Each row is a point on a landscape with many valleys, with its height.
From any point a ball rolls to the lowest of the 2 points nearest to it. It stops when none of these is lower. Distance is the straight distance between rows; heights are no part of it.
Zati: [ 27  13 -28  -3  -4  -7   6  -9 -24  45  17 -17 -13  11   9  -7  -4   1
  11 -13  10  22 -11  -3]  h=465
gop: [-14 -18   6 -19  -4   2  -4   5  -2  -2 -15 -14   7  10  13  15  -7  21
 -11   7   0   2 -16 -12]  h=163
gigu: [-18  -3   1   5  -9 -14 -11  19 -21 -40  -5  -3  13 -17 -15  -3   0  13
  -7  12  23 -14 -11  15]  h=280
Lasid: [ -1  17  35   2 -24  15   4  -6  -1 -17  -3  42  17 -25   8  -9 -10   7
  -4   2 -12   8  -2 -35]  h=540
buro: [-26 -13   5  -6  19  -1 -29   5   9  -5 -16  -3  -6  -9 -30 -15  37 -20
  16  -9  28  -6  20  21]  h=199
puz: [ -1  -1 -27  -4  20   3   8 -11  28  33   1 -20 -29  13   3  13   4 -24
 -11 -21  -2  17  21   5]  h=394
detik: [ 12   9  28   9 -24   8   6   4  -3  -5  -2  35  10 -10  16  -3 -23  -6
   9   2 -14   1   2 -17]  h=507
lizo: [ 20   1  -9  31  17   6   6   9  26  -6  35  -2  -2  -9 -21 -22  28 -37
  18  13 -18  -4  22  27]  h=567
Liro: [  1  17 -20 -20   8 -28   3 -17 -32  20  -4 -27  -1  20  10  16 -19  11
  -2 -25  13   4 -16  -9]  h=552
Vagab: [-10   7  -8  22  -1   4 -14   6  12 -11  -6   7  -2  -1 -17 -11  22   9
  -5  14  17 -12  -5  21]  h=263
lun: [ -4 -15  -5 -36   8  -8   4   8   2   0 -20 -31   0  16  18  36 -13  10
 -15  -2 -11  -4  -8  -9]  h=212
Bova: [  1  32  13  38 -30  -5   9  15  -3 -40 -21   6   2 -10 -19  -6   6  22
 -31   3   9  -3  -1  16]  h=625
datil: [-30  -6  11  13   6  16 -15   7  24 -10 -27   5  -9 -15 -22  -8  39  -7
  -4  -2  16   1  19  14]  h=157
bor: [  9  -6 -36  -8  16  -3   0  -2  -3  35   8 -24 -26  16  -3   1  12 -21
   8 -19  16  16  19  10]  h=351
viv: [  8  11 -20  16  -7  12  -4   1  11  17  30  15 -16   1  -8  -5  -7 -11
  15  10 -10  12   5  10]  h=620
tok: [  0  15  12  21 -15  11   4  12  21  -6  11  11  -6  -2   0   5 -22 -11
   9  21 -31  -4  10 -14]  h=325
zev: [ 24  -4   0  -1  -9  -3  19  21   7  -2  18  20   9   3  -1 -22  -7  -9
  25   8   2  -8  -3  19]  h=332
Pazot: [ 29  -3  -4  -1  12 -12  22   2  12  15  -5 -27 -22  25  26  18 -11 -20
  -7 -25  -9 -11   4  -7]  h=137
bavul: [ -9  -8   3   6   0  -8  -2 -11 -44  -8  23  -2  16  -9   5  -4 -13  10
   2  -6   4   0 -23  -1]  h=65
sekif: [  2  21  26  26 -28  -5   6   8 -13 -33  -6  12   7 -10  -9 -15  13  15
  -3   1   9  -4  -5  15]  h=611
gov: [ 15  20 -28  -1   4  -7   7  -9  -5  36  13 -18 -28   8  11  13  -8  -3
  -9 -23  19  18  -7  -2]  h=502
bas: [ 14   9   7  -3  -8  -2  -8 -29 -22  24 -18  20  19 -18  25  -9   1 -22
  27 -30  -5  21  16 -12]  h=619
tari: [  6 -22 -17  10  17  -3   8   9  20  10   9 -12 -13  14  12  -2   2 -19
   8  -2  -3   0   8  10]  h=405
pagum: [ -2   8 -23  -1   7   7   3 -10  27  33   6  -9 -21   8  14  31  -6  -1
 -21  -7  -4  17   8  -1]  h=360
fuguf: [  6  13  -6 -14   0 -22   2 -18 -35  31 -14  -3  10  11  25   5 -22  -2
   6 -35   8  -1 -15 -11]  h=573
vude: [ 25  18   3  -4  -5 -15   6 -19 -33  37 -22  11   8   1  21   0  -4 -22
  15 -44  -4  11   2 -13]  h=597
Zitos: [  9 -19  -9   4   4   2   8  24  18 -14  17  10   2  -1 -11 -23  14 -15
  15   6  19  -3   9  29]  h=240
Rirul: [ 28   9   3  27   6  -1  13   6  11  -6  24 -12   7   4 -17 -32  31 -16
  27  13 -27 -14   7  26]  h=534
zeva: [ -3  -1  -6  -7  -5  -6  -1  17   4 -16   4   0   8   0 -20 -25  25   3
  25   9  26   2  -6  42]  h=147
vedar: [  5 -24 -21 -17  25 -13   5   7  12  12  -3 -22 -14  27   6  16  -2  -8
  -5  -4  -2 -12   8   7]  h=445
bur: [-16 -23  -8 -17  31  -2 -15   6  24  -4 -13  16  -2   5 -23   6  15 -12
 -11   6   7 -15  16  21]  h=297
zivu: [  6  11 -19   4   0  -4   3 -28 -29  26  34  -5  -5   0   6  -4  -3   6
   4 -10  13  20 -15 -16]  h=422
nopu: [-13 -19 -26 -31  27 -15 -25   6  -4   1  -4 -21 -20   4 -15   2   9 -17
  13 -14  26  11  18  -3]  h=237
Vap: [ -9 -31  -4 -31   3  23   3  16  11  -7 -22 -17   4 -22  -7  18 -15  17
 -30  13   3   1 -11  -4]  h=239
gotek: [ -2 -13  -5  -8   7 -12   2  15  -9   8 -12  -7   9  27  14   5 -13  -1
  16   0  -6 -17  -5  -1]  h=505
kul: [-33 -18 -15 -39  33  -9 -36   3   2 -11 -11 -17  -8 -12 -17  20   6 -10
  -3  -4  13   1   7  -9]  h=189
guf: [  0   3  -2   1 -15 -10  -3  10 -22 -29  13   3  12 -15 -18 -18  10   8
  16  10  28  -4 -14  20]  h=230
Vobu: [  2  16  12   6 -11  -3  -8 -36 -30  18   2  28  25 -16  11 -18   8  -8
  33 -13 -13  16   7 -21]  h=612
zukim: [ -9  14  38   9 -22   1   1 -26 -12 -17   4  24  17 -15  13 -12   4  14
   4  -2  -1   4  -9 -23]  h=568
Nese: [  1  15  26  14 -19  16   2  14  17 -18 -17   4  10  -3 -13  -1 -16  17
 -37  28 -18  -8  -3  -9]  h=647
Tebaf: [ -6 -11 -11 -13   4  -8 -17  -9 -28  -2  11 -12   0   9   2   5  -8  16
  -2  -1   7  -1  -4   4]  h=75
bogo: [  8 -14 -31 -25  20 -11  -9   9 -17  19   8 -21 -17  11 -21 -17  17 -11
  19  -9  28  17  13   2]  h=293
sagoz: [ 14  -7  19  -9  -6   3  11   1  -2   7 -16  21  10  -3  27   0 -20  -8
  12 -12 -13  -7  -1 -10]  h=541
buvik: [ 12   3   3  -4  -9   2  -5 -15 -21  13   7   0   0   9  10   5 -14   9
   6  -1  -1   0  -4  -4]  h=164
Zorak: [-21 -30   3 -30   8  35  -7   8  24  -6 -26  -6  -4 -29 -19  12  10  12
 -32  14   3  10   0  -3]  h=215
pugor: [ 16   8  -9  22   1   9  10  11  24  -2  28  11 -12  -1 -19 -12   2 -26
  16  22 -22   1  16   8]  h=596
Puve: [ 32  15  13  11 -11   2  20  12  15  -6  20  24   7   4   0 -24  -7 -23
  32  10 -25  -9   5   6]  h=406
numo: [ 33   0  -2  13   4  -4  30   5  14   9  12  -6 -23  16  25   6  -9 -30
  13 -11 -18  -5   8  -9]  h=262
Muvag: [-23  -6  12  10  -6  -4  -1  17 -15 -44 -21 -11  22 -26 -22   2  -5  27
 -35  10  13 -13 -19   3]  h=310
Nev: [-13   7  15  24 -13  -2  -5  -2 -31 -11  12   9  25 -11  -2  -8 -12  15
   1   5   2  -3 -12   7]  h=153
zomo: [  9  24 -13  -8  -3 -15  18 -12  -7  33 -12 -23 -14  18  22  19 -16   2
 -15 -29  15   3 -13  -8]  h=529
Mami: [-12  -4  -5  -1   1  -3   1 -39 -19  10  29  -8   3   1  17   5  -9  23
 -14 -12   6  17 -18 -25]  h=382
Tade: [-15 -26  -4 -17  25   9  -5  14  30 -14 -26  -2   9   5 -13   8   3   9
 -27  17   0 -16   2  11]  h=261
Tad: [ -5  -1  -8  15   6   8 -19  -3   9   9   9  13  -2  -9 -32 -18  33 -11
   8   3  13   1  11  26]  h=305
fomor: [  5  -2  20 -15  -1   0  -5 -21  -9  18 -29  32  21  -6  26   9 -13  -4
   1 -21 -14  -1  11 -17]  h=565
zok: [ 15  -7  -6  -2  -6  -3  11  12   0  10  10  -5 -20  17  21  -4  -7 -16
  14  -8  -2   4   5   7]  h=352
sab: [ -5 -10 -23 -24  23 -29  -2  14  -5   4  -7 -19  -4  27   5  13 -14  -3
  15  -6   2  -9  -9   4]  h=477
teni: [-16  10  12  24 -20  18  -4   6  10  -5   5   8  -1 -10   6  -1  -4   6
  -5  19 -12   2   1  -5]  h=271
nav: [-36  -6  -7 -15  18 -10 -29  10 -14 -39  -5 -14  -3 -24 -24  10  14  10
  -2   4  22  -2  -9  -5]  h=190
Dituk: [ -8 -17   8 -26  -3  24  13  -4   3  -8  -8  -4   9 -23   1  16 -15  29
 -38  14 -10   5 -20  -9]  h=266
Zeza: [-23  -9  -7  -1   3   8 -13   7  11 -16 -13   5   7   1 -17   6  10  21
 -19  20  18  -8 -10   9]  h=225
Fepo: [-16  -2  16  21 -17  15   4   0 -10 -20   7   4  16 -20   4  -2  -9  25
 -19  12   0   2 -16  -8]  h=216
Ran: [ 19  -4   2 -26   7 -21  11   0  -2  10 -15 -28  -5  27  26  30 -15   0
 -10 -22 -10 -11  -1  -5]  h=231
Vav: [  4 -10   9  20   5  14   9   9  30  -1   4  -4 -10  10   7   7 -10 -14
  -4  14 -33  -6  10 -11]  h=378
fugam: [  7  19  -7   1  -1   0  10  -9  23  33  -1  -8 -11  12  24  30 -20  -1
 -14 -10 -26   0   1 -15]  h=315
danun: [ 23   2  16  23  -9  -3   3   8   0 -13   8  -3   4  17  -8 -24  13  -5
  23  10 -16 -22   6  21]  h=498
Gosu: [  8  16   1   4  -8   0   3 -22  -2  27   0   7  -8  17  27  14 -17   4
   3  -9 -15   5   0 -25]  h=250
goval: [-10   8  23   3  -8  -5  -7 -34 -24  10   3  21  26  -2  17 -17   3  11
  13 -12  -1   5  -1 -26]  h=593
dosek: [-26 -16  15  -1   3  26  -7   3  26 -17 -33   1  -3 -21 -26   0  26   5
 -27   8  14  -3   4   2]  h=188
lete: [-10  -3  18 -11  -9  -4  -6  -5 -15 -13  -8   5  19  11   6   4  -6  27
  -8  11  -1 -13 -10  -8]  h=217
pada: [ 18  27 -17  13 -10   4   9  -3   5  24  33   6  -9   6  -1 -16  -1 -15
  39  13 -22  22  -5  -5]  h=644
lemat: [ 23  13  23   0 -13  -5  15  -3   7   4   4  43  12   2   9 -14  -6 -27
  26   0 -23  -6   9 -11]  h=461
vur: [-10   6   6  -9 -12  26   6  -9  17  -1   5   6  -2 -13   7  24 -15  27
 -27  19 -15  10 -13 -26]  h=303
zat: [-30 -10  -6  -3  11 -13 -22  12  -6 -28 -13 -10 -10 -14 -29  -5  33   0
  12   0  30   0   4  16]  h=226
dirop: [ 18  -9  18  25   6   6   8  15  18 -31  -3   0  -3  14 -12  -9   6  -2
  -1  14 -17 -29  17  14]  h=459
Fepu: [-15   6  -5   0  -2  11   6 -19   1  13  24   3  -7  -9  17  19 -13  17
 -21   3  -4  19 -12 -26]  h=344
Kugaz: [ -4  17   9  32 -13   6   0  17  23 -30 -19   6   3  -5 -22  -6   3  16
 -30  17  -3  -9   6  12]  h=635
vubo: [ 21  20  -5   5 -15   4  -2  -5 -11  24  23  -2   4   7  -4 -26  13  -1
  37  12 -13  12  -5   8]  h=666
vumif: [  9 -18  13   3  12   9  13  15  26 -14  -6  -3   1  15   7   5  -8   2
 -18  12 -25 -20  13   4]  h=419
suma: [ -4  -9 -14 -14  22   3 -21  -3   6   8   5  15 -13   3 -18  -5  19  -4
  -7   5  21  -5  13  17]  h=334
Vis: [ -5  20  43  23 -29  -4   6 -14 -19 -40 -11  16  20 -24   1 -13   5  17
  -8  -1   4  -3  -9 -15]  h=590
dum: [-32 -26 -17 -30  18  -7 -19   4 -15 -21   1 -20  -9 -16  -4  23   0   6
 -13   5  21   6  -4  -6]  h=152

Where does a ball stop that starts at each point below?
puz => dum
sab => Pazot
Rirul => bavul
vude => datil
pagum => bavul
zivu => datil

Call two points neighbours if one is among the 2 nearest of the other. Go from one point of each pair to the other, from neighbour to neighbour, staying as low as possible. Name the highest point that can't be avoided.
zeva, dum => puz
zeva, bavul => Muvag
Pazot, gop => Ran
datil, dum => zat
